Points on a hilly landscape, in no order, each with its height.
A climber steps from a point to whichever of its 2 nearest points has the largest rise for the distance, and stops where none of them is higher. Distance is the straight distance between rows; heights are no part of it.
j_531: 1; 14; -12; -7; 1; -14; 1; 17; 13; 5; 14; 7; 6; 3; 5; 9; -3; 11; -7; 28  h=5.29
j_907: -7; 0; -14; -4; -10; -11; 0; 2; 23; 0; 18; 2; -5; -10; 15; 9; -7; -6; -1; 19  h=5.46
j_620: 12; -16; -1; -2; -1; 15; -4; -18; -3; 3; -13; -11; -12; -4; 6; 0; 0; -5; -4; -3  h=2.92
j_420: 24; -10; -6; -8; -6; 7; 0; -10; 6; 3; -22; -10; -4; 2; 12; -1; 2; 1; -4; 4  h=2.51
j_88: -14; -4; -1; 8; 5; 4; -10; 3; -16; -6; -3; 1; -1; -8; -8; -2; -1; -6; -2; -12  h=5.48
j_387: 9; 2; 2; 18; 5; -4; 3; 21; 16; -1; 29; -8; -7; 10; 7; 5; -3; -16; -12; 0  h=6.88
j_712: 0; -5; 17; 21; 3; -7; -6; -13; 3; 20; -3; -7; -9; 30; -6; 7; 4; 3; 9; 9  h=4.39
j_149: -14; -11; -15; -8; 2; 2; -5; 0; -6; -11; 7; 15; 12; -14; -5; -4; -6; -3; 0; 3  h=6.94
j_592: 7; 5; -2; 9; 8; -5; -3; 21; 14; 8; 20; -4; -1; 13; 1; 7; -2; -1; -11; 17  h=8.25
j_667: -3; 7; -6; 4; -12; -6; -2; 13; 29; 5; 30; 13; -4; -2; 12; 5; -10; -8; 6; 6  h=5.57
j_24: -4; -1; 12; 24; 8; -10; -7; -10; 5; 10; -2; -5; -6; 19; -14; -4; 2; -8; 3; -7  h=4.89
j_681: -2; 7; -4; 14; -6; -13; -7; -10; 18; 14; 0; -12; -16; 0; -5; 11; -2; 7; 3; 10  h=4.32
j_594: 6; -10; -2; 4; 3; -3; -8; -3; 3; 7; -4; -10; -9; 8; 7; 6; 6; -1; -10; 20  h=2.11
j_194: -3; 0; 8; 17; -4; -6; -6; -11; 22; 10; 19; 27; 7; 15; -13; -14; 0; -2; 5; -9  h=0.13
j_317: -2; 12; -8; -4; -3; -18; -7; -4; 9; 12; -9; -11; -6; 0; 3; 11; 2; 20; 1; 16  h=4.63
j_110: 10; 14; -2; 1; -5; -5; 2; 25; 19; 1; 16; -8; -1; -2; 7; 14; -6; 1; -3; 10  h=7.04
j_441: 5; -17; -8; 3; 7; 12; 0; 11; 0; -9; 12; -5; -2; 1; 3; 5; 1; -18; -18; -4  h=5.86
j_878: 10; 1; 16; 2; 8; 1; -5; -4; -9; 6; -14; -14; 3; 7; -1; 2; -6; 4; 5; -2  h=3.12
j_124: -14; 12; -1; 14; -8; -11; 0; 13; 23; 1; 34; 15; -4; 7; 5; -4; -4; -17; 3; -6  h=5.70
j_408: 19; -14; 3; -8; 9; 20; 7; 6; -12; -10; -5; 1; 9; -7; 9; -1; -2; -5; -11; -18  h=4.94
j_77: 8; -4; 7; -8; 0; 30; 9; -2; -18; -4; -21; -4; -2; -14; -4; 3; 2; 12; 8; -21  h=0.75
j_219: -1; 10; -17; -13; -12; -14; 5; -2; 24; 1; 7; 6; 3; -2; 8; 2; -5; 9; -3; 20  h=5.39
j_238: -3; 4; -20; -20; -7; 8; 7; 0; -8; -1; -12; -5; -13; -22; 7; 13; 1; 6; -2; 10  h=1.39
j_36: -17; 3; -16; -9; 5; -16; -5; 8; -6; 0; -2; 5; 6; -4; 2; 7; 4; 14; 0; 29  h=7.46
j_8: -17; 7; -5; 22; -5; -15; -6; 14; 12; 1; 27; 4; -3; 1; -8; 2; -3; -11; 6; -1  h=5.89
j_278: 2; -2; 14; 3; 0; -7; -7; -7; 0; 15; -13; -5; 0; 28; 1; 4; 4; 9; 6; 20  h=3.85
j_253: 2; 13; 6; 14; -11; -6; 2; -7; 32; 16; 16; 7; -14; 9; -5; -4; -4; -5; 8; -15  h=0.10
j_115: 2; 5; 5; 5; -6; -3; -1; -5; 22; 7; 15; 19; 14; 0; -7; -15; -13; -3; 9; -14  h=0.16
j_827: 10; -4; -5; -20; -1; 23; 15; -5; -22; 0; -22; 0; 6; -13; 2; 3; 2; 22; 13; -8  h=1.07
j_857: -20; 8; 16; 27; 10; -19; -6; -4; -1; 3; 8; 0; -7; 19; -23; -10; 7; -4; 8; -14  h=5.47
j_91: 10; -7; 8; 13; 12; 4; -1; 18; -6; -7; 9; -12; -3; 11; -1; 1; 2; -21; -17; -5  h=4.50
j_834: -1; 10; -3; 1; -7; -17; -3; 2; 14; 20; -4; 3; 1; 16; 2; 8; 10; 25; 3; 21  h=4.90
j_242: 5; 4; -22; -27; -9; 13; 22; -4; -11; -8; -14; 2; -3; -20; 9; 5; -1; 16; 3; 4  h=1.37
j_312: 11; 4; 4; -19; 2; 0; 9; -3; -23; 1; -28; -13; 5; -1; 12; 8; 5; 19; 5; 6  h=1.24
j_643: -5; -9; 3; -10; 0; -10; -6; -14; -18; 5; -15; 12; 20; 6; -2; -11; 5; 16; 10; 9  h=6.06
j_782: 6; 5; 19; -3; 1; 19; 8; -7; -9; -9; -15; -7; -7; -13; -5; -4; -1; 7; 6; -37  h=0.48
j_949: -19; 1; -4; 14; 1; -6; -8; 7; -3; -7; 17; 2; -3; -3; -10; -3; 1; -17; -1; -6  h=6.25
j_638: -2; 1; -19; -23; 4; 0; 10; 6; -18; -4; -14; 0; -1; -3; 13; 6; 7; 16; -6; 19  h=1.79
j_481: 3; -6; 6; 10; 1; 9; 2; -4; 1; -13; 9; -3; -11; 4; -6; -17; 5; -27; -14; -24  h=7.24
j_972: 26; -3; 16; -13; -5; 2; 6; -1; -17; 1; -22; -12; 7; 14; 15; 2; 5; 10; 5; 8  h=1.78
j_15: 3; 7; 5; 12; -1; -5; -6; -6; 4; 10; -10; -24; -21; 0; -1; 14; 2; -2; 0; 1  h=3.78
j_542: 8; -20; -9; -18; 4; 25; 14; 13; -20; -13; -1; 11; 12; -10; 4; -3; -6; 0; -7; -7  h=6.10
j_187: -26; 16; 8; 10; -5; -9; -3; 0; -2; -17; 17; 6; 3; -8; -16; -16; 9; -17; 3; -20  h=6.07
j_3: 22; -2; -13; -23; -5; 19; 15; 0; -9; 2; -19; -5; -2; -15; 12; 6; 0; 13; 7; -9  h=1.28
j_931: 1; -6; 2; -2; -11; 10; -2; -15; 10; -7; -2; 7; 0; -14; 3; -9; -5; -11; 9; -24  h=0.23
j_49: -5; -2; 9; 13; -8; -5; -3; -12; 15; -5; 6; 10; 9; -9; -6; -17; -6; -8; 9; -19  h=0.20
j_590: 14; 8; 13; 9; 11; -1; 4; 19; 11; -9; 17; -8; -4; 10; 2; -7; -1; -21; -16; -12  h=5.55
j_101: -28; 9; -19; -6; -1; -17; -8; -1; -3; 1; -2; 6; 1; -21; -9; 7; 1; 16; 4; 18  h=7.81
j_626: 4; -5; 7; 17; 0; -1; 2; -7; 14; -4; 5; -6; -17; 6; -6; -5; 0; -20; -4; -15  h=6.08
j_200: 4; -3; 26; 1; 6; -6; -7; -1; -5; 10; -5; 5; 15; 29; -1; -1; -4; 7; 8; 14  h=3.71
j_404: -4; 19; 13; 19; -3; -9; -2; -6; 23; 16; 21; 15; -4; 20; -19; -7; 1; -3; 9; -15  h=0.11
j_852: 0; -3; 7; 15; 5; 6; -4; -8; 0; 0; -10; -15; -20; 1; -6; 6; -2; -12; 1; -13  h=4.81
j_582: 7; 9; 7; -4; 1; -3; -3; 7; -6; 1; -12; -18; -2; -9; 0; 12; -3; 10; 5; 5  h=1.87
j_581: 10; -3; 27; 0; 13; 11; 2; 3; -19; -4; -9; -10; 7; 10; -3; 4; -1; -5; -1; -9  h=6.16
j_435: 15; -13; -7; -5; -4; 0; -2; -13; 5; 7; -13; 1; -5; 9; 13; -8; 11; -2; -13; 15  h=2.27
j_680: 11; -18; 6; 3; 12; 19; -2; -6; -14; -5; -7; -5; -7; -1; 3; -1; -2; -9; -9; -13  h=3.67
j_379: -14; 8; -14; -9; -10; -13; 0; -7; 8; 2; -7; 9; 8; -17; 0; 0; -2; 13; 8; 8  h=8.19
j_369: -5; -4; 20; -2; 1; -10; -9; -8; -19; 9; -13; 8; 27; 24; -2; -9; 1; 14; 10; 15  h=4.83
j_665: 21; -14; 14; -8; 6; 15; 6; 0; -19; 1; -13; -10; 10; 12; 11; 0; -3; -3; -2; -5  h=3.27
j_613: -13; -6; -12; -2; 2; 18; -2; 2; -15; -6; -9; 1; -5; -15; -6; 7; -5; 4; -2; -7  h=5.95
j_508: -6; -5; -5; -1; -6; -8; -2; -15; 7; 4; -5; 6; 10; -4; -3; -10; -4; 9; 6; 5  h=7.51
j_732: -13; -8; -14; -12; 3; -7; -6; -18; -7; 2; -15; 14; 14; -7; -4; -6; 3; 11; 1; 9  h=6.85
j_315: 10; 14; -4; -4; -1; -13; 0; 9; 15; 17; 15; 11; 10; 14; 1; 11; 8; 19; -2; 24  h=5.12
j_819: -8; -17; -16; -5; -3; 10; 0; 0; 3; -12; 8; 16; 5; -14; 7; -8; -7; -20; -2; -1  h=6.75
j_953: 10; -3; 12; 1; -2; 8; 5; -12; -1; -8; -10; -5; 6; -10; -3; -9; -8; 0; 3; -27  h=0.32
j_355: -22; -5; -21; -11; 8; -6; -4; 8; -11; -7; 7; 15; 12; -11; -2; 4; -5; 5; -4; 21  h=7.18
j_492: -17; 16; 10; -1; -7; 3; 4; 5; -6; -24; 27; 5; 1; -9; -5; -15; 15; -24; 1; -18  h=6.17
j_538: -22; 18; 14; 19; 4; -25; -2; 1; -5; -7; 17; 0; -1; 5; -23; -15; 10; -9; 5; -18  h=5.85
j_274: -11; 5; 4; 8; 1; 9; 0; 4; -8; -21; 17; -1; -8; -5; -5; -16; 9; -26; -7; -25  h=6.42
j_102: 11; 15; -11; -14; -2; 0; 5; 3; -5; -1; -17; -21; -5; -19; 10; 14; -3; 12; -1; 12  h=1.47
j_614: -3; -7; -16; -17; 0; 28; 12; 8; -14; -9; -11; 11; 3; -19; 1; 3; -6; 7; 1; -8  h=6.78
j_140: 11; 0; -5; -23; 5; 13; 9; 13; -21; -3; -15; -7; 7; -9; 9; 12; 2; 14; -2; 9  h=1.62
j_706: -5; -20; -7; 9; 4; 5; -5; -1; 4; -7; 12; 8; 1; 2; -2; -3; -5; -17; -9; 2  h=6.45
j_501: 4; -6; -5; -10; 4; -4; -6; 1; -14; 5; -14; -6; -4; 2; 8; 5; 7; 11; -4; 22  h=1.91

Call two points neighbours if one is among the 2 nearest of the other. Go from one point of each pair to the other, from neighbour to neighbour, staying as high as possible. Name the lowest point that can't be avoided.
j_379 / j_949 -> j_91
j_379 / j_481 -> j_15
j_581 / j_949 -> j_312
j_592 / j_949 -> j_531
j_614 / j_949 -> j_88

Where does a climber stop that starts at each point below?
j_681 -> j_949
j_278 -> j_481
j_253 -> j_581
j_404 -> j_581
j_140 -> j_614
